Points on a hilly landscape, in no order, each with its height.
From any point a ball takes the steepest step (drop divided by distance) to one of its 2 nearest points. It stops when none of these is lower. Distance is the straight distance between rows; heights are no part of it.
bita: [155 122 150  87  92  89 136 124 104 151 129 131 167  83 145 146 160 119
  90 129 118 177 114 170 106 118  92  65]  height 457
Suvu: [122 140 187  87 119 109 150  95  88 180 113  98  97 154 138  85 134 124
 160 156 116 204 165 134  85 117 105 158]  height 521
Tet: [ 84 129 169 101 147 144 207  93 113  67  99 141 139 114 165 131  83 115
 112 140 134 126 169 117 131 103 103 106]  height 796
Sovo: [159 114 191  88 176  87 192 103  95 102 133 117 158  97 151 128 119 126
  87 146  95 170 168 169 101 152 113  94]  height 732
lasip: [180  91  62 112 126  80  70 189 137 140 149 136 119 132  86 121 170 159
 112  95  96 161 148 150 119 130 140  87]  height 704
Rel: [169 121  56 169 148  84  65 149 152  92 161 132 110 142 107 106 163 139
  99 121  95 103 155 120 140 182 172  90]  height 383
rek: [128 142 105 127 151 154 138 116 157 136 123  88  97 154  95 119 120  97
 190 119 120  85 144  90 131 130 102 179]  height 313
vate: [112 125  83 150 157 128 139 129 151 106 133  93 126 142 112 109 123 123
 171 131 116  86 153 118 140 140 102 143]  height 216
fodud: [143 198  97 116 113  95 159 118 115 108 115 119 132 126 109  73  63 173
 106 162 163  76  89 168  95 137  90 127]  height 255
Dema: [154 134 141 114 120 162 104 149 135 155 110  93  74 156 107 155 124  94
 173 122 140 117  98  82 147 124 150 211]  height 592
nez: [175 169 103 146 103  81  89 148 112 121 129 145 144 159 141 155 115 146
  41 111 147  92  63 139 136 144 172 107]  height 482
Zupim: [152 111 111 120  81 125 132 165 135 129  98 132 137 105 151 164 145 112
  92 112 144 160 102 149 148 113 138  75]  height 661
mela: [ 76 140 183 103 103 196 120 137 105  91  76 137 121 110 157 158  83  94
 127 155 173 139 149 110 128  73 146 145]  height 367
seri: [133 130 165 111  88 109 134 125 100 203 115 118  96 127 116  91 157 123
 175 151 121 207 139 142  99 113 112 146]  height 545
tilug: [ 75 134 212 104 112 207 123 118  98 118 105 139 124 125 159 180 104  95
 122 126 161 132 160  96 132  83 170 181]  height 298
zuf: [105 111  77 163 160 140 109 171 177 120 162 110 111 143 141 128 189 128
 177  86  68 118 156  90 156 128 150 113]  height 459
debi: [132  97 172 121  92 148 122 139 103 157  90 144 134 101 140 139 132  98
 116 152 161 159 106 144 147 114 142 145]  height 640
kikid: [141 138 107 147  86 150 128 167 131  98  80 130 129 133 137 142  98 131
 117 135 183 111 102 127 168 108 149 123]  height 495
sasa: [ 93 110 132 122 145 136 178 122 141 118 103 113 126 133 149 139 147 105
 149 109 103 130 178 110 136 113 120 116]  height 447
fepa: [126 167 167 135  70 114 139  93  93 149 106 148 114  93 112  98  94 136
 153 180 159 170  87 155 101 114  93 138]  height 225
tafur: [145 119  64 153 168  81  75 118 155  88 174 129 127 112 101  89 142 148
 112 124  87  85 161 126 112 199 132  98]  height 336
Kavuz: [146  88 110 161 137 146  83 133 129 114 160 175 141 135 133 183 115 144
  86 128 156 114 109 109 198 152 183 139]  height 670
Tezu: [132 155  80 156 135 112 118 102 119 101 151 136 143 130  91  98  98 143
  80 149 136  61 122 146 144 160 135 130]  height 395
mif: [186 130  74 137  77  85  94 178 139 153  89 118 107 173 130 113 134 158
 130 137 142 147 106 146 155 146 171 138]  height 607
ped: [131  74  91 120 168  93 120 151 141 141 135 113 122 128  98 116 166 133
 138 111  94 153 175 144 107 130 112 112]  height 616
kupep: [ 76 115 127 154 116 172 166 166 159 118 120 111 113 132 177 165 174  96
 149  85  91 140 154  88 175  96 155 105]  height 314
Nizut: [103 175 213  78 114 145 134  99  84 145  86  93  76 138 138 104  97 107
 161 189 146 159 140 112  86 115  94 157]  height 879
tid: [131  77 101 164 166 147  75 121 144 110 176 168 130 135 122 144 153 123
 132  92  97 100 127  94 148 199 163 108]  height 692
Pitez: [ 89 152 150 135 159 181 163 109 168 129 160 113 114 149 134 164 170  93
 174  63  96  90 111  55 134 111 153 160]  height 454
leso: [152 143  43 148 150  69 110 143 149  90 158 104 134 118 106 100 143 165
 100 116 112  95 151 150 104 152 114  79]  height 275
num: [157  79 107 136 155 119  57 128 144 161 164 138 122 138 100 105 160 121
 146 122 101 132 132 131 116 193 140 142]  height 650
tido: [123 130 189 120  95  98 157  68  77 170 130 141 124  94 117 102 126 119
 137 169 145 184 111 157 103 136  94 147]  height 288
zanef: [ 93 141  79 183 161 137 170 131 148  62 164 132 160 110 142 126 135 165
 113 124 118  73 120 120 165 124 115  75]  height 241
rukid: [145  62  90 120 173 113  63 161 154 162 152 124 107 136  93 109 178 137
 147  95  82 161 169 120 102 142 133 138]  height 632
kifi: [155 203 120 141  65 112 121 156 109 118  90 129 127 144 127  95  75 174
 109 159 193 101  68 144 113 118 131 149]  height 386
Mozek: [155 195 149 138  39 119 128 132 102 135  92 140 125 111 133  98  80 153
 147 163 182 148  53 162  95 106 112 133]  height 307
Pepi: [ 98 161 222  73 137 170 141  84  81 148 121 101  98 147 122 128 105 115
 142 166 143 127 128  99  85 125 113 191]  height 863
kapu: [118  96 165 127 177 145 111  69 112 172 165 141 130 119  92  98 116 115
 136 157 129 103  99 137 114 156 109 190]  height 382
laguz: [ 76 124 180 154 167 202 123 100 158 145 160 163 143 132 131 181 108 115
 149 103 140  95 137  96 151 103 161 185]  height 299
zusoz: [155  78  71 120 124 100 110 188 151 127 149 132 129 118 115 157 178 145
 109  81  96 159 167 149 122 111 129  56]  height 694
duv: [154 112 102 129 105 105 100 157 140 162 113 112 112 150 105 108 148 125
 147 142 132 141 127 141 142 150 136 146]  height 578
lonam: [155 177 155 118  82  75 151  89  92 154 133 134 162  88 139 111  97 148
 108 150 140 160  69 177  82 117  66  98]  height 379
rone: [ 94 156  82 203 144 161 124 145 156  90 150 132 123 159 133 130 118 143
 135 132 127  81 118  85 198 122 154 137]  height 523
riden: [138 168  62 199 139 122 125 134 149  78 128 126 113 169 134 113 117 148
  99 139 145  60 126 104 178 124 166 122]  height 571
ruzez: [144 102 142 129 142 175  88 116 143 156 138 132 108 161 120 159 120 100
 152 109 143 108  90  75 165 137 177 204]  height 622
vov: [145  96 102 160 140 128  80 131 134 101 183 178 143 123 116 165 143 134
  82 110 124  97 117 109 173 176 167  88]  height 693
giba: [156 145  90  75  88  91 159 170 138 136  77 126 135 128 135  92 113 158
 135 132 133 191 142 161  82  57  93  95]  height 677
neka: [137  76 132 131 151 106 100 104 121 140 179 157 149  89  94 122 155 118
 101 134 113 111 108 149 118 179 112 117]  height 520
befod: [121 164 162  60 129 112 146 132 115 161  84  83  76 160 126  74 113 119
 171 156 118 186 179 121  88  91  89 149]  height 484
meko: [174 198 106 124  75  77 120 158 109 139 119 122 168 147 160 115 108 159
  81 100 148  99  76 172  90 128 105 105]  height 550
pebus: [145 176 131 106 107  95 168 102 101 126 120 121 146  98 124  86  70 155
 113 172 151 121  79 175  95 123  74 112]  height 328
Fos: [149 115  89 157 114 127 106 147 135 124 114 126 123 146 120 128 125 128
 131 136 152 106 114 126 174 149 150 138]  height 544
gem: [110  78 141 109 211 100 150 126 133 131 137 104 124 131 131 128 162 136
 142  99  76 160 198 122  86 132 123 124]  height 591
fele: [132 151 131  79 147 146 162 119 153 149 110  79  74 163 100 131 140  96
 188 110 111 117 165  83  87 110 103 190]  height 381
Rakog: [165 149 160 123  62 108 124 120  96 162 118 145 170  86 147 140 134 122
 100 135 146 170  74 165 112 115 100  88]  height 422
Tivi: [ 93 113 131 154 141 172 141 147 164 135 142 122 116 148 162 164 172  98
 175  66  82 119 121  65 169 118 156 133]  height 385
labup: [ 89 165 212  65 157 164 181  81  89 107 107  95  99 153 140 126  79 116
 150 151 132 119 164 105  98 126 100 169]  height 845
moge: [103  83 151 140 177 146 114  88 127 127 187 188 166  89 104 160 126 119
  91 130 125  93 122 145 138 160 130 127]  height 552
doveg: [161 142 129 141  69  77 111 134 115 200 122 144 118 125  92 103 153 153
 159 156 121 210 111 165 106 121 108 131]  height 565
kenu: [127 146 145  83 108 143 133 146 135 163  77  81  80 157 117 118 130  99
 178 134 130 145 156 108 107 103 109 165]  height 433
demiz: [139 146 136 133 102 157  88 144 124 146  95 103  95 152  96 126  84 126
 158 160 174 111  94 104 167 130 146 195]  height 554
bez: [106 102 185  90 150 127 189  85  88  89 122 135 157 104 168 156 133 119
  88 121 115 164 171 149 127 146 118  98]  height 753
vun: [ 91 129  83 167 172 125 162 105 152  81 159 129 144 110 114 106 109 149
 138 130 119  64 139 122 150 145 105 119]  height 327
nenif: [150  93  84 113 103 118 138 177 145 142 104 125 137 113 144 150 166 126
 113 103 119 178 159 151 133  94 130  73]  height 680
Zin: [118 189 122 121  93 149 124 141 115 101  81 131 113 121 116 102  46 149
 133 176 200  94  90 144 111 107 114 130]  height 456
Rela: [ 88 101 149 131 220 117 156  88 163 111 163 103 127 131 142 134 169 137
 172  79  50 140 175 106  87 134 138 113]  height 561
sav: [171 170  77 105  69 107 141 183 149 126  77 123 131 137 144  97 106 151
 131 120 159 154 117 160  87  95 103  97]  height 658
Pev: [ 91  82 175 140 146 166 138 100 117 133 144 180 167  91 127 183 138 107
  86 121 152 121 135 134 147 117 145 138]  height 585
Gokag: [159 150 167  68 138  76 186 111  98 112 130 119 154  98 159 112 113 132
 106 159 110 199 150 177  96 118  90  93]  height 715
gugep: [107 141 129 116  84 170 140 151 122  85  65 135 130 105 156 141  82 104
 121 147 184 135 120 128 144  80 133 114]  height 438
kesi: [155 146 136  70 124  82 183 137 124 118  85 118 130 120 158  95 107 143
 121 149 125 194 159 158  92  85  88  93]  height 696
tuto: [114 108 143 113 191 141 126  71 140 153 158 108 123 134  98 102 115 108
 169 127 105  75 124 116 100 160 114 194]  height 426
zogo: [ 67 112 182  96 125 164 173  94  94  85 110 144 161 108 165 159 124 113
  78 126 142 147 179 134 140 107 130 108]  height 773
ranag: [ 74 119 211 112 140 200 140  84 126 145 135 143 135 142 135 180 129 109
 126  97 140 113 155 102 115  97 179 184]  height 215
vizav: [134  68 101 139 188 148  58 111 160 139 181 142 120 135 108 108 161 133
 169  83  84 102 138  97  98 197 145 129]  height 669
sofi: [142  89 129 140 149 154  61 113 134 145 156 166 120 155 125 168 114 134
 120 132 146 124  95  89 187 155 190 187]  height 647
biba: [157  98 137 137  96 141 105 155 110 128 107 154 143 103 142 186 122 120
  84 136 170 149  89 143 170 116 163 117]  height 665
bevub: [127  97 166 133 141 103 126  80  88 179 159 144 129 103  98  98 141 118
 130 163 133 148  97 158 102 164  97 159]  height 338
nosi: [ 74 116 125 147 195 138 146 143 175 118 165  97 130 144 147 124 192 130
 188  74  54 121 149  87 125 117 136 106]  height 514
Daz: [130 115  53 188 154 117  87 157 166  97 164 132 115 152 139 105 167 148
 143 105  86 104 155 104 163 163 154  95]  height 432
toti: [ 60 160 185  93 161 177 191  86 125  79 105 111 118 131 145 142  77 115
 140 137 130 117 173  83 122  94 106 149]  height 822
firar: [176 137 100 122  59 105 120 185 134 156  83 121 122 126 137 114 134 143
 131 145 156 164  93 157 130 114 141 112]  height 633
kan: [ 83 114 122 129 104 160 177 148 142  97  84 119 126 121 184 153 153  99
 141 113 115 154 172 117 150  91 125  88]  height 389
Vefig: [123 119  73 162 131 127 147 143 140  76 142 128 160 106 144 150 148 143
 102 104 121 103 131 138 141 120 108  60]  height 112
guk: [ 66 154 126 176 162 179 146 135 171 109 163 127 142 134 131 143 131 129
 159 108 112  77 108  81 185 101 136 145]  height 452
zevi: [145 161  73 134 122  94 134 117 129 113 127 108 132 135  95  66  97 155
 118 158 144  74 130 162 119 156 109 134]  height 337
Nesa: [ 93 107 136 181 168 180 122 127 159 119 167 177 149 136 133 172 127 122
 133  98 128  93 119  98 190 121 156 148]  height 372
Gos: [190 116 117 141  76  96  80 157 120 196 125 140 105 146 110 109 161 138
 151 145 114 193  98 154 141 145 141 147]  height 580
naken: [165 156  84 150 115 100 106 129 124  96 145 141 163 134 118 133 111 143
  49 120 149  70 102 147 137 150 144 104]  height 443
Nuki: [104  83 193 116 119 154 140 107  91 151 130 151 153 109 141 163 156  91
  89 136 132 152 129 144 133 133 139 129]  height 612
tolov: [115 164 140 137 119 168 110 134 119 129 107 121 109 134  93 112  58 130
 143 178 180  86 108 126 141 112 117 182]  height 515
Bafod: [185 184 129 155  70  64  78 145  93 155 143 141 161 159 156 134 119 150
  64 111 131 106  44 156 114 151 138  98]  height 516
bisam: [149  90 140 111 117 103 124 128 117 149 148 138 150  93 117 154 170 117
  97 129 110 149 116 163 121 146 109  89]  height 486
Tez: [147 131  42 146 140  92 144 162 167  87 137 107 146 115 123 123 143 159
 121 105 113 125 159 139 119 116 106  66]  height 212
nal: [ 93  81 157 122 157 152 140  96 130 143 129 126 133 134 135 145 158  88
 143 104 107 113 150 112 118 133 138 153]  height 499

Where does a ball stop that starts at each point below?
debi: fodud
doveg: vate
tid: Vefig
ruzez: fepa
nosi: Vefig
Pepi: ranag
giba: ranag

Call two points neighbours if one is among the 2 nearest of the other. Go from one point of each pair to the other, from neighbour to neighbour, staying as low as possible. Name the highest point that can't be avoided.
Zupim / vate: biba
kupep / ranag: Pitez
vate / ranag: Gos
vate / Vefig: vun
fepa / Vefig: tuto
